Points, in no order, along strands that fork, close into loops and pass close to each other.
In the rows, zero is written as 128.
Points whose rows are less than 201 apart are linked; no others are.
mared: [124  74 101 164 180 137 169  76 114 130 181  87 102 195 151  55  83  99
 105 145 122 169 116 150  89 105 151 145  94 102 140  98 127 149 162 112
 184 148  93 114 114 148 155 103 178 143 153 165 132  79 126 159 173 127
 174 122  99 133 181 110 111 108]
bagok: [203 128 104 134 104 162 145 161 135  86  97 126 108 146 136 150 147  91
 149 136 139 122 138 166 126 151 140 107 146 132 162  90  71 117 174 111
 135 132 110 149 135 101  81 118 135 126  89 119  91 132  64 130 109 147
 156 113 142 133  95 113 127 109]
Vak: [123 144 105 165 164 188 109  98 138 159  83 160 191 104 177 106 142 150
  96 132 161 113 163 138 121 135 103 162  96 131 187 136 106 137 157 157
 179 113  98  68 173 107  86 140  92 106  90 117  84  92 105 113  84 150
 151 137 105 171 173 109  89  43]
Poze: [ 98 128  73 136 142 130  77 106 128 154  90 143 161 104 147 111 160 139
 122 148 162 152 172 146 148 142 104 137 123 145 196 141  89 107 157 155
 211 143 100  79 176 140  98 162 119 101  78 144  47  94  78 137  97  94
 141 134 119 146 134  96 107  82]
Vupo: [133 101  92 110  75 113 164  84 170 159 163  94  88 146 108  73  99 123
  82 114  75 124 100 102  93  82 119 137 144 103  81 103 150 120 141 113
 110 120  91 122  96 216 152 113 144 138  87 120 173 130 116 141  98 117
 108 121 126 127 124 119 107 139]
duna: [108 109 132 101  68 123 139 104 188  94 144 142 124 120 105 140 115 128
 127 125 143 113 124  83 192 121 168 125 105 139  83  84 137 105 109 140
  67 126 112 125 180 171 138 135  50 182 117 121 145 197 152  94 125 109
  77 124 144 137 150 124 145 161]
lub: [107  88 152 130 160 136  63 128 133 183 140 102 108 133 119  56  67 117
  91 161 115 157 127 110 119 142 129  79  89 154 155  90 101 137 127  94
 126 117 130 104 134 144 156 124  85 170 111 199 120 143 155 124 128 101
 141 127 123 119 115 146 100 134]
rab: [141 157 144 142  71 135 160 133 110 136 140  35  94 114  98 200 149 133
 125 110 115 137 115  83 165 180 111 124 110 135 112 102 163 160 115  78
 151 139 139 183 108 173 189 144 161 128 132 166 174 119 120 159 178 140
 185 133 150  68 123 130 124 162]
besas: [ 72 111 196 145 201 122  39 128 113 177 137  78 113 122 131  78  63 131
  98 197  99 157 103  92 131 120 120  65  89 130 151 164 112 154  97 105
 132 111 149 142 115 148 151 134  94 148 190 175 137 136 162 121 129  68
 145 141  81 127 128 139 123 138]
buto: [137 131 168 135  99 101  91 135 116 152 119 138 126 111  72 148 114 123
 100 102 121 145 141  60 193 116 112 130 133 178 136 155 132  88 122 138
 151 144 124 133 129 125 142 183 106 154 141 155 149 138 147 157 157 100
 112 162 136 102 130 128 146 186]
tonu: [ 85  77 120 104  63  78 169 144 177 112 151 153 102 153  87 149 135  83
 130 133 134 103 124 135 175 156 110 166 154 147  89 126 166 139 100 106
 108 175 126 132 159 124 112 131 142 137  60  62 132 139 126 128 154 149
  83 126 151 125  91 130 140 171]
meleg: [156 144 105 104 163 106 182 129 118  83 117 151 137 144 157 166 183 149
 159 112 132 107 122 191 131 152 127 114 154  96 114 129 131 137 131 139
 113 142 148 127 117  96 142 140 182 112 151 116 102 120 128 103 154 164
 130  97 152 130 111 119 144 147]
Padur: [ 90  72 119 169 191  98  53 152  93 144 123 145 120 138 115  79 107  89
 130 129 153 157 143 183 123 132  86 129 111 155 183 152 119 102 151  72
 141 167 145  98 140 100 119 120 177  68 123 163 101  93 121 116 156 100
 133 120 129 148 103  98  95 162]
tob: [178 127 122 134  98 161 155 165 119 126 121 133  78 146  87 220 202  88
 191 168 139 149 205 111 115 174 136 125 105 154  76 174 127 125 170  80
 153 120 149 165 117 112 154 126 207 122 116  86 136 165  67 181 145 141
 193 162 180  93 107 120 154 136]
Nomu: [130 170 166 156 165 102 134 150 121 107 101  93 151 110 148  92 158 179
 145 127 122 103 103 143 147  96 128 103 173  94 146 105 126 132  91 169
 114 101 133 124  40  69 134 134 126 140 199 138  90  92 151 118 129 140
 110  92  88 138 153 120 141 151]
nako: [171 139 119  82  96 188 131  77 143  91 124 165 141  85 157 170 133 158
 139 134 150 110 139 131  93 105 134 145 130 123 125 141 106 107 143 139
  79  77 114 137 150 127 118 101 100 130 137  87 176 151 108  72  94 144
 125 125 145 166 179 133 168  87]
kuni: [179 128 125 116 139 154 199 113 145 100 153 108 125 164 186 144 136 123
 155 116  95 110 151 178  47 138 210 111 130 103 107  82 122 128 152 149
 102  69 118 138  53 121 103 112 150 125 164 128 114 103 140 110 116 169
 163 105 136 118 124 164 110  64]
kudo: [170 138  77 144 133 160 224 119 137 115 161 116 115 165 175 106 132 114
 121  84 125  89 114 144  66 114 143 172 126  90  98  48 144 176 141  93
 136 128 125 129  97 149 102  95 182  95 127 131 152 123 122 143 141 199
 148 104 150 112 107 150 103 100]
Puf: [159 129  84 107  89 136 186  94 156 152 172 100  91 142 125 135 150 123
 102  77 102 125 124 115 111 102 111 162 128 108  66 131 149 138 133 112
 129 142  91 149 110 214 146 111 190 100  95 137 186 118  87 187 131 128
 135 136 147 110 126 122 105 146]
sukep: [ 45  55 105 133 140  63  65 113 152 154 162 140 115 124 109  98 103  81
  81 129 117 154 155 125 161 125 108 109 114 173 141 138 159 104 160  94
 131 174 119  87 206 196 144 156 123 116 101 134 127 177 136 108 154  59
  87 120 140 144 142 113  71 182]
Neket: [163 149 158 134  93 140 127 119 133 150 110  40  93  93 102 143 120 143
 103 120 123 123 118  70 146 133 117 113 106 149 133 120 146 126  98  95
 140  93 122 164 118 154 210 114 132 153 124 143 214 133 116 143 127 112
 160 133 124  90 148 131 139 154]
Mafel: [120 130  78  99 132 123  88 145 125 123 101 140 130 116 121 117 126 136
 174 167 153  87 102 195 117 147  94 119 153 119 173 114  98 136  86 119
 137 144 145 121 137 112 104 114 139 124  87  97  81 110 102 107 106 117
  88 136 116 142 103 107 133 130]
Gomu: [ 77  63  79 124 152  93  91 126 135 158 184 155 137 140 137  53  96 115
  76 139 108 144 120 159 123 111 102 166 108 143 145 138 176 138 149 102
 115 160 127  75 160 176 123 120 133 107  92 131 120 139 153 138 158  84
  90 121 118 154 162  83  90 151]
bupeg: [137 132 186 133 143 127 137 157  99 126 118 143 129 133  96 133 128 128
 135 105 103 167 124 124 128 121 180 108 158 130 166 140 121  97 126 152
 105 112 147 145  65  73 122 160 100 139 126 141 105 123 170 135 130 139
 119 121 111 117 102 149 138 120]
Rap: [127 139 114 102 116 137 231 166 156  65 152 106 119 171 151 196 161 134
 144 112 126 148 103 145 105 183 206  95 140 128 119 103 132 156 137 116
 130 163 149 152 129 130 100 135 126 125 128 136 143 124 152 156 165 189
 149 121 150  72  74 175 101 129]
fedor: [120 102  95  65 171 123 169 121 147 114 153 158 118 146 187 121 106 132
 173 149 113 122 130 194  68 125 138 118  85 127  92 103 141 167 111 131
 134 113 150 136 184 163 151 102 187 136 133 117 135 187 128  62 158 116
 140 119 153 114 103 132 108 179]
voke: [148 123 124 140 125 100 167 145 101 108 129 120 120 141 109 144 165 140
 138  77 126 141 118 144 154 131 131 107 153 123 104 145 138 118 128 135
 124 154 145 137 130 128 139 160 175 129 149 156 115 126 128 154 184 129
 139 117 146 114 126 136 129 169]
kefas: [189 116  92 128  78 186 210 110 121 124 172 112  96 167 152 156 115 109
 116  88  95  99 146 131  78 108 136 171 146 102  74  93 140 131 141 104
 125 116 109 155  79 182 117 114 179  82 126 117 210 148  99 160 133 182
 129 109 140  87 132 149 117  94]
keta: [187 150  86 137  83 138 129 126 131 129 119 102 130 132 131 101 130 148
 129 120 152  97 132 108 159 112 103 113 172  89 120 104  89 124 154 149
 145 148  89 107 148 169 106 120 106 162 121 180 129 136  93 154 117 139
 149  92 129 147 190 101 134 113]
pulub: [135 146 151 170 124 148 141 130  93 165 133  56 108 126 114 102  74 114
  62 103 127 133 102  64 114 107 115 136  94 108 164  96 132 152 102  96
 163 129 144 152  95 133 177 125 164 141 158 173 205 110 131 174 162 147
 163 131 102  96 166 143 135 150]
dagi: [ 74 127 156 144 141 111  76 143  91 173 117 146 132 116 126  95  79 140
  79 131 106 157 116  72 149 105 117 177 106 130 134 157 155 141  96 194
 114 140 129 109 139 129 114 137  53 147 167 135 146 106 194 156 135 108
  68 166  86 145 161 133 138 115]
puzar: [145 111  83  89 108 152 158  96 160  88 145 161 108 124 170 161 142 152
 175 155 125 110 123 165 114 111 184 134 158  92 114 117 111 122 165 167
  92 128 114 130 157 152 119 112 125 141 131  98 122 161 108  94 110 132
 130 119 167 124 125 124 172 123]
lor: [124 121 147  89 138 133 204 130 127  72 157 105 112 173 144 195 158 144
 181 115  91 151 125 180  77 141 222 111 139 126 109  92 142 123 124 157
 102 118 134 165  77 105 112 121 138 126 154 116 114 126 177 130 151 177
 147 120 140  84  90 185 122 112]
vapu: [122 107 118 107 130 139  79 133 136 138 125 135 101 124 115 105  85 102
 143 161 119 110  93 167  98 141  92 125  83 125 180  80 119 147 100  92
 140 129 148 128 138 129 120 102 115 125  81 112 131 139 115  84 120 104
 119 129 105 123 100 120 115 128]
sivod: [101 134 158 119 129 134  74 130 157 138 141 135 139 103 160  69  94 168
  88 143 125 112 112  69 126 118 137 122  98  93 150 113 109 146 103 131
  77 113 136  97 129 180 159 105  59 191 165 184 118 152 186  92  62  92
 100 120 108 133 180 116 138 107]
noba: [ 91  85 123  90 136 131  98 132 172 110 135 195 151 102 162 135 127 128
 124 124 121 109 159 143  88 104 136 171 140 166 118 143 138 105 141 159
 112 115 119 100 138 135 140 140 107 101  36  65  87 161 133  77  69  73
  87 116 155 137  87 119 115 133]
gorar: [108 124 117 129  93 118 238 168 149  88 187 127  94 174 132 211 196 103
 170 109  95 169 140 146  91 158 184 117 148 149  55 160 146 150 125  90
 141 145 164 155  90 124  96 134 166 105 116 112 140 133 134 165 146 181
 118 139 158  67  40 178 116 130]
tifiv: [159 154 187 193 221 157 168 111 120 150 156 134 174 143 151 121 101 149
  89 112  98 130 119 136 108 106 143 111 113 112 111 144 145 145 146 183
 141  95 118  89  94  68 143 130 125 124 167 132 112 102 178 129 153 151
 176 117  81 176 176 125 134  72]
Nubi: [118  84  78 126 156 114 157  98 123 141 181 148 110 160 129  84  82 102
 101 125 124 155 131 169 113 105 151 147 128 122 110 121 145 138 166 116
 146 156 122 133 151 170 132 114 170 121 116 133 145 132 119 154 171 119
 126 148 131 138 155 119 106 157]
lege: [106 118 144 105 117 153  86 131 148 158 132 179 175 109 154 104 153 141
  72 107 129 141 179 126  83 131 157 168 120 191 143 131 130 116 164 163
  98 105 101  89 137 132  93 165  55 121  29 121  71 155 159  75  66 108
 124  99 158 138 101 134  91  85]
poduz: [ 96 165  71  90 108 161  75 104 122 102  66 149 155  71 175 132 145 141
 142 153 172 112 125 127 142 134 113 125 112 119 181 109  75  98 134 140
 131 122 103  96 200 127 107 132  63 143 144 132  90 151 101  85  67 112
 145 107 136 122 126 114 149  98]
kogi: [139 110  84 123 112  82 163 155 138  91 101 199 125 179 151 140 187  67
 172 150 122 153 135 187 135 174  80  98 164 122 111 169 100 149 158  99
 149 182 121 128 176  75  86 123 173 117  71 107 102 125  91 117 138 160
 124 123 159 154  70 100 172 125]
kodo: [146 149 139 113 110  89 105 107 169 140 111 136 113 124  76 162 161 101
 125 123 161 157 154 114 155 134 117 104 118 195  92 166 142  88 140  95
 158 132 142 158 145 160 180 140 180 125  81 138 112 136  71 126 114  81
 149 140 165  95  87 112 114 176]
Forod: [135 102 119 111  68 122 145 169 162 111 117 197 117 152 102 175 183  70
 151 158 153 128 134 136 157 195 104 129 140 176 117 147 121 150 152  83
 123 179 128 129 177  86  84 140 132 134  59  78  98 173  96 119 143 167
 114 133 164 120  77 120 138 161]
veg: [172 139  80 145  97 171 163 125 110 110 121  72 104 125 106 142 121 117
 156 143 128 113  98 140 132 137 101 126 131  78 143  86 114 154 134  86
 128 141 126 167 132 134 145 114 170 115 127 135 147 130  73 169 169 157
 182 118 125 120 142 112 129 144]
zub: [124  90 143 122 172 122 209 151 110  89 163 155 130 184 149 157 185  91
 181 104 108 170 163 158  50 136 167 116 156 121  66 153 140 140 129 119
 144 119 142 150  65  85 111 152 201  91  87 101 110 105 139 143 138 170
 145 141 171  95  23 157 137 109]
gube: [ 98 177 141  76  63 130  82  82 200 101 102 101 118  62 118 175 138 148
 148 160 161  86 125  76 169 134  92 112 104 154 106 140 119  91  96 100
  88  91 112 155 195 155 186 114  99 159 141 112 167 184 107  84  81  76
 127 104 153 132 142 117 164 149]
Ziv: [141 142 151 148 114 103 168 137 105 114 140 130 162 124 145 101 156 181
 149  82  91  95 118 122 117  67 160 118 196  66 118 108 143 119 116 191
  79  89 118 118  29  97 126 131 110 126 183 125 134  99 166 140 124 147
 103  82 109 132 150 146 157  89]
givag: [ 95 104 109 117  65  88 132 126 165 136 154 165 122 114 100 162 152 120
 125 148 138 124 134 145 178 142 127 147 149 162  91 159 148 123 143 178
 118 163 122 110 191 156 123 146 114 121  55  84  84 143 124 139 117  99
  65 142 170 121 136 101 142 152]
dib: [106  92 157 173 171 146  98 154 105 155 149 106 116 168 120  59  54  89
  93 181 121 146  84 147 109 120 121 136  86 128 162 104 127 172 123  54
 123 157 147 101 103 113 138 110 151 118 141 129 137 113 148 158 148 155
 140 123  76 137 136 127 125 123]
rav: [119 168 161 166 214 111  99 152 116 121 107 115 185 127 157  85 117 169
 136 154 151  80  80 146 148 111 102 105 141  97 141 120 112 163  99 154
 115 106 159 102  86  33 121  96  99 148 212 126  90 125 160 117 112 143
 118 104  69 180 164 103 120 114]
navi: [152 123 203 174 204 132 124 163 113 166 126 141 165 139 137  95 113 131
  89 116 121 144 145 127 127 105 169 102 138 139 160 138 117 140 144 159
 131 129 129  84  97  72 129 157  85 143 151 166  91 108 199 130 151 143
 177 107 101 151 139 133 131 125]
sim: [102 113 126  86 114 131  95 105 141 116 149 186 162  99 185  92 108 171
 117 128 134  92  95 102 113 100 148 153 137 102 126 123 126 135  97 153
  62 104 132  94 121 157 156  88  81 161 125 139 138 173 190  76  63  92
  71 108 131 154 177 116 152 145]
zoz: [113  91 108 127 181 107  72 141  98 133 124 204 147 138 143 131 130  86
 145 108 149 155 155 181 119 151  91 156 112 158 156 132 114 104 154  82
 153 148 148 124 185  97 138 127 166  84  81 108 105 130  95 104 141 119
 114 139 168 146  72 113 115 156]
leti: [ 82 110 131 144 186 128  91 136  94 145 114 157 161 123 122 107 104 148
 117 124 161 121  98 178 138 142  72 179 130 103 131 148 144 152 116 128
 104 140 152  93 157 106 101 125 118 104 132  96 111 103 145 110 145 148
  90 166 106 188 151 130 130 120]
Soko: [149 119 199 126  99 150 120 143 135 108 120 176 148  83 119 155 151 137
 110  92 113 131 157 118 104 128 193 151 145 156 142 142 138  77 140 155
  87  92 101 117  96  95 116 157  56 122 116 109 135 141 155  95  92 145
 121 112 139 129 126 150 144  98]
geka: [128 168 180 146 161 150  88 153  92 120 102  87 120 107 127 142  78 134
 122 154 120 154 110  64 132  99 135 105 116 139 153 150 121 125  92 151
 119  96 163 201  99  79 142 119  99 136 209 119 188 122 147 129 145 106
 135 166  88 103 129 155 119 130]
lup: [135 140 117 150 145 133 136 134 106 125  74 117 148 130 104 134 159 153
 175 119 139  77 112 177 139 152  88 158 167  74 165 105 129 110 119 163
 158 141 116 134 104  47  79 138 115  98 126  81 117  86  91 136 143 179
 122 131 107 185 131 113 142  75]
bizos: [ 48 108 144 135  95  65  73 162 101 178 101 125 128 121  70  94 132 150
 125 118 129 150 108 110 169 148  81 138 109 157 166 140 154 140  49 106
 150 164 142  95 112 120 115 163  98 123 122 124 102 101 180 138 151 129
  53 171  68 111 107 128 129 144]
vabaf: [ 53 111 170 161 171  99  27 189  91 197 127 116 174 123 106  74 106 162
 100 146 115 149 117 123 135 141  72 138 125 148 156 164 149 145  89 148
 126 156 133  84 109 116 103 149  88 120 145 132  83  85 201 152 158 105
  72 167  67 145 134 133 142 120]
fono: [142 136  78  67 135 122 159  65 159  90 159 160 138 118 210 114 129 146
 126 129 121 108 127 152  89 115 152 123 114 106 103 102 124 142 139 137
 115 100 128 130 187 176 145  89 151 142 124 135 139 179 130  42 103 129
 142  96 167 124 155 109 129 148]
luba: [116  99 102 126 188  64 156 142  95 114 133 159 104 189 150 134 196 117
 176 112 131 179 149 189  78 154 138 107 162 143  88 165 158 132 121  92
 162 146 173 154  91  99 129 147 245  92 108 127  76 102 121 136 145 127
 117 134 154 114  29 104 141 137]
Modom: [155 169 160 140  94 141 120 120 129 150 122 149 147 101  74 180 121 147
  99  73 147 113 152  56 182 110 133 167 140 146  97 156 154 100 130 169
 110 122 106 133 145 135 135 136  86 129 119 109 190 143 139 140 125 113
 102 169 124 144 174 138 153 142]
Fof: [ 93 162 135 149 170 120 101 157  98 135  68 118 187  96 110 147 127 180
 146 124 169 117 104 151 171 130  66 145 162  88 177 159 123 110 124 154
 144 160 143 128 134  72  82 115  99  94 164  94 122  65 108 147 146 150
  94 161  80 184 153 118 132 102]
Debev: [111 115 148 109 112 167 110 106 147 130 121 169 148 124 128 155 133 116
  97  87 116 136 179 102 111 131 177 167 107 171 138 117 139  94 134 176
 108  87  88 122 156 115  94 145  15 121  73  84 103 162 165  91  79 145
  83 159 120 139 112 153 110 107]
muge: [142 113 109 137 178 145 179 126 122 124 177  97 126 165 169 106 131 120
 144 117 103 127 118 177  38 129 165 140 110 131 114  94 137 167 135 120
 134  95 142 122  70 142 146  93 191 120 121 142 102 103 138 132 136 163
 161 118 121  86  88 148  93 102]
Bep: [132 174 123 111 126 144 111 105 127 102  80  96 110  96 142 153 136 149
 194 190 158 130 119 154 181 120 141  85 139 123 146 169  84 121 127 161
 135 120 149 167 167 164 154 160 114 135 186 114  94 130  71 127 146  78
 185 131 136 124 185 133 143 141]
fadal: [143 124 147 111  59 121 203 166 162 109 141 112 119 145 113 126 144 102
 105  77 100 140 128  86 119 115 174 109 144 160  72 102 130 127 122 115
  79 133 115 147  88 161 140 132 122 151  94 127 193 168 160 125  98 137
 123 114 152  73  89 152 106 151]
meka: [108 128 171 172 209 119 125 182 110 157 122 113 172 140 129  74  82 134
 116 163 124  96  77 143 139 115 100 107 116 118 127 110 121 179 100  93
 100 131 163  93 104  73 137  81 138 139 170 123 128 120 180 141 132 174
 121 119  57 156 163 109 138 112]
rugut: [ 99 104 145 154 147  88  67 127  89 168 117 128 110 115  70 130 111 102
  87  98 133 163 129  96 174 126  94 102 104 176 169 134 148  90 111  73
 153 152 132 140 151 125 163 148 138 126 118 182 142 120 119 143 140  95
 143 126 124 102  69 123 117 186]
popo: [149 137 158 182 138 135 163 122 119 128 157 133 158 145 170  73 106 157
 125 104 102 100 108  93 118  83 175 143 139  58 109 106 136 149 112 179
 110  91 115 104  54 114 111  76 102 162 207 149 127 121 192 140 112 166
  94 106  85 173 186 139 155  68]
gak: [135 165 105 122 158 202  66  84 126 129  73 141 173  99 209 106 113 137
 106 168 170 120 156 106  95 125 102 128  85 108 172 117  87 127 148 127
 161  98 104 102 193 126  79 116  93 125 139 138  92 136  73  87  68 127
 150 134 113 168 178 124 118  53]
ror: [156 132 133 158 139 152 142 142  89 127 112  93 101 116 109  87  77 115
 136 138 124 134  83 125 140 120 130 121 123 101 164  75 121 150 106  77
 136 148 142 137 124 107 148 138 134 139 153 162 150 114 107 157 165 153
 145 103 106 134 133 138 118 148]
mesib: [143 177 157 117  88 184  95 106 124 131  75 144 158  75  75 186 136 154
 101  94 153 123 149  62 142 146  81 154 118 168 142 183 135  91 120 158
 151 107 111 121 156 100  97 135  62 124 117 119 153 124 120 134  94 124
 126 172 129 160 144 139 116 113]
kuzif: [142  83 141 137 148 137 103 139 135 149 152 125 102 160 101  98  73  80
 137 161  93 134 127 153  53 135 146 149 112 153 148 118  92 125 133 123
 147 102 139 138  88 118 129 111 166  97  86 106 117 138  90 118 112 107
 132 142 109 107  66 120 113 113]
vul: [ 96  83 127 182 207  78 111 148  86 131 154 146 116 165 122  78 137 104
 151 112 142 170 129 192  98 131 123 117 148 146 147 146 142 125 141  93
 163 150 146 120  71  92 160 142 229  76 137 148 102  73  94 151 155 111
 143 133 124 138  56  97 137 141]
Fakas: [173 185 127 131 120 147 140 113 109 112  75  50 112 105 104 139 148 150
 178 153 156 119 126 116 191 137 141  95 154 129 131 121 109 128 146 161
 173 129 124 190 110 139 137 137 124 163 188 176 123 107 101 144 150 111
 183 102 123  97 179 143 135 135]
Timeb: [152 117 134 116 120 153 147 130 124  98 130 134 106 125  95 204 175  86
 193 160 156 145 165 130 170 163 159 119 113 149  96 162 118 122 167 134
 127 139 149 157 163 113 144 140 142 125 126  81 111 168  77 149 175 133
 177 165 160 122 125 137 156 158]
lolo: [ 96 123 107 151 175 120 195  74 131 129 165  73 113 176 165 116 112 116
 102 130 105 145 104 133  51 142 148 121  83 146 115  81 149 147 164 122
 170 130  77 112  86 177 135  95 195 144 142 186 111  74 142 181 137 143
 162 122 110 102 139 149  80  80]
fod: [100 108 124 123 151 125  86 111 108 123 107 143 111 123  98 155 128  89
 131 115 152 138 146 120 177 155  85 128  90 165 133 116 130 112 153  47
 137 157 154 116 194 100 142 142 149  87 106 148 136 161  86 124 177 117
 136 109 154 119  81 110 109 181]
fug: [180 134  78 144  65 136 192 130 132 124 140  76 108 149 115 107 151 120
 148 127 107 105  97 141 143 114 129 113 182  66 101  92 114 132 127 134
 114 137  99 145  89 133  98  94 141 145 139 142 134 121  94 177 119 148
 142  98 120 118 136 135 137 133]
biru: [128 119 150 119 121  83 131 119 138 136 149 108 100 151  62 184 150 105
 146 118 112 180 159 135 130 147 154  96 112 173  97 187 156 117 108 126
 166 130 151 185 103 137 194 159 192  95 117 104 118 127 112 150 148  86
 150 148 166  86  74 123 111 161]
Kopez: [160 197 177 156 125 174 148 138 109 125 120  66 114 123 116 161 113 153
 143 139 117 137 146 109 128 124 145 100 142 118 154 137 125  96  98 181
 156  72 152 167  76  88 122 125 124 122 218 119 178 105 127 166 141 116
 154 137  81 108 170 169 118 109]
fum: [125  94 134  83 147 131  95 117 156 117 166 181 169  89 176 114 109 167
 123 113 117  77 124 150  68  96 137 181 140 136 102 152 153 134 110 154
  83  70 122 101 120 143 139 103 121 126 100  87 101 166 162  63  90  96
  80  98 141 154 144 110 136 124]
Bikep: [146 166 105 116  90 143 118  94 117 126  77 122 148  91 162  98 140 168
  91 145 167 103 152  93 170 116 103 126 136  91 142  86  85 113 160 140
 109 135  87  87 213 167 100 123  75 159 129 178  98 128 118 140  79 126
 129 116 154 155 168  94 156  99]
panil: [175 183 151 161 111 158 169 133  82 111 121  49 130 118 113 164 136 153
 155 107 115 128 124  83 157 117 128 123 145 115 138  93 151 154 122 164
 152 102 137 157  84 131 126 120 133 164 212 164 157  97 150 175 172 142
 167 127  96  94 167 142 143 126]
Sofe: [143 140 125  81 133 166  94  93 109 104  84 129 116 109 133 171 128 104
 183 170 159 165 171 119 173 141 142 107  88 137 122 147  89  92 185 116
 137 129 133 168 206 142 138 152 119 137 141 134 121 160  77 133 155 105
 187 135 153 137 145 138 141 149]
Nifoz: [164 137  70  82  84 149 206 144 194  91 142 138  91 150 158 165 177  91
 184 167 101 120 154 167  89 151 181 125 145 109  75 129  88 121 159 149
 119 128 105 153 142 163  98 115 145 135 141  90 150 148  85 115 121 149
 161 123 162  96 112 146 147 122]
Lome: [174 187 156 103 118 184  93  94 141 121  87 143 159  88 152 155  98 151
  89 102 143 108 143  66  95 104 104 159 117 117 127 169 131  97 134 150
 120  79 106 128 150 124 108 117  65 127 123 120 192 146 110  88  83 137
 128 159 131 171 192 148 148  56]
kat: [108 185 137 126 125 130  93 165 117 141  92 138 185  97 123 122 134 201
 148 124 140  97 121 118 145 125  97 133 152  83 166 164 137 130  67 184
 125 121 125 122  89  67  70 130  52 138 189 106 123  65 153 122 107 135
  76 163  86 172 160 126 123  67]
satus: [ 79 106  83  90 104  99  91  90 133 137 124 139 102 131  96 132 121  78
 111 140 142 121 166 113 193 134  60 129 102 146 113 109 134 116 158  73
 126 157 123 104 246 178 133 138 123 125 112 147 139 200 129 116 139  93
 113 114 163 141 129 110  97 183]
fip: [ 99 150 193 113 172 148  60  95 136 140 121  81 113 102 125 127  52 125
  94 174 131 154 120  62 123 125 121 100  79 173 161 167 113  89  92 124
 111 100 147 170 140 115 152 133  87 139 161 136 168 143 130 114  96  75
 124 153 105 109 116 145 122 131]
tipe: [130 131  98 101 157  71 171 171 113  92 107 156 126 171 170 139 178 123
 188 147 140 125 128 202 155 137 103 114 201  83 117 120 101 139 131 113
 129 181 137 145 114  88  95 123 214 122  94 113  93 104 122  99 137 177
 113 118 143 138  79  92 193 140]
nud: [105 120 156 109  58  94 167 171 175 102 136 160 120 143 105 142 168 127
 122 116 145 127 135  73 164 120 186  98 147 159 100 110 126 115 140 127
  69 154 120 136 120 157 130 143  60 179 118 124 144 159 182 107 120 122
 105 129 157 115 100 139 143 164]
dise: [102  87 162 152 138  33  61 149 110 175 145 102 116 118  82 125 112 101
  92 114 100 146  92 121 168 117 117 106 113 152 143 150 176 124  93  70
 150 139 142 128  96 142 180 168 192  93 130 136 144  98 132 136 163  94
 125 118 109 115 106 120 124 182]
Guvi: [140  91 130 122 151 142 112 116 148 164 169  90  96 152 148  70  65 118
  78 152 103 163 122 109  73 127 173 106 105 138 151 112  97 125 152 120
 123 112 125 121  87 162 146 115 123 142  94 148 137 118 136 123 103 123
 134 131 105 111 126 139 120 100]
Gom: [130 178 149 179 120 137  95 166  84 141 101 149 154 117 123  83 100 163
 131 124 116 106 134  66 158 101 106 154 138  93 148 137 134 161  94 189
 129 137 114 122 118 115  84 118  54 164 215 152 131  70 184 147 112 115
  85 177  79 173 171 137 144  88]
kad: [152 139 100  99  46 117 211 121 199 117 185 114 108 143 110 155 185 117
 127  76 110 116 141 106 137 118 144 135 150 142  20 166 149 123 154 137
 102 128  96 131  94 191 134 119 146 131 111 111 182 142 126 155 103 146
 132 120 175  80 121 143 114 137]
zabo: [117 153 132 128 189 141  88 111 105 143 140 151 172  96 141 113  83 155
 102 130 149 107  93 133 121 110  98 134 118 114 117 181 137 139 100 144
 103 106 173 127 136  94 149 121 149  99 179 116 155 119 134 113 115 118
  93 141 118 171 163 142 103 133]
Nepif: [116 151 154 143 120  71 145 135  99 125 145  98 105 131  87 185 150 134
 145 115 101 161 119 125 148 162 143  96 121 141 142 138 162 138  97 108
 158 140 169 166 105 147 165 164 176 137 149 167 123  98 142 173 185 115
 169 130 138  56  91 157 130 167]
fes: [120 157 124 106  91 114  76 107 176 147 101 122 111  68 107 149 132 126
 127 161 140 117 132 120 158 135  98  88 123 146 133 150 111  78 110 108
 129 139 142 147 176 172 166 146 121 137 117 138 110 142  79 102  89  69
 153 121 177 121 118 102 161 155]
Ratet: [111 104 123 152  61  62  94 165  89 158 109 151 120 123  55 115 153 134
 103  89 137 109 108 102 189 139  63 154 145 142 145 124 155 143  89 106
 132 181 127  80 136 137 115 140 102 130  88 139 116 113 154 143 134 137
  75 136 135 114 111 120 120 175]
Farug: [158 150 141 158 181 154 149  87 101 123 152 136 150 117 151  88  84 147
  99 105 136 108 112 116 116  78 147 134 114  65 114 147 151 157 111 146
 123  99 128 117 115 109 122  90 135 132 157 134 143 123 140 118 120 149
 106 115 113 170 183 141 122  99]
bibik: [106 139  93 130  78 121  92  99 135 160 105 177 143 100 121 160 169 134
 103 129 157 146 164 133 164 146 108 167 109 156 135 182 135  96 165 162
 167 159 108  99 192 134 115 189  93 112  64 115  91 116 106 138 115 107
 118 157 152 130 153  91 122 109]
vur: [177 131 104 145  91 153 137 166 116  80  55 140 136 140 124 183 159 116
 179 150 154  79 134 166 144 141  97 135 165  93 162  88  71 126 148 162
 146 109 122 128 132  64  67 140 111 110 116  69 105 125  63 129 120 176
 172 130 122 166 145 123 133  97]
rok: [147 119  96 108  56 115 154 117 160 142 158 127 105 123 129  64 108 138
 108 123 108  88  86 133  92 121 122 156 137  85 109  93 123 165 109 118
 101 112 112 115 131 182 129  74 125 145  94 129 156 154 142 110  94 132
  74 103 145 136 155 130 128 129]

A tip is a point with one link. Name the tips that can be reached along the links from each point below, in the order of the rows.
navi -> bagok, sivod, gube, Ratet
lolo -> duna, fedor, Nifoz, dise, rok
panil -> tob, Mafel

A fork is a point with three links, a tip a point with one. Leave the first point through the second and follow the links. Name the first fork or tip that comes.
voke, meleg -> ror
Mafel, vapu -> tob
keta, Bikep -> Nepif
zoz, Padur -> muge
Timeb, Sofe -> Mafel
sivod, sim -> Farug
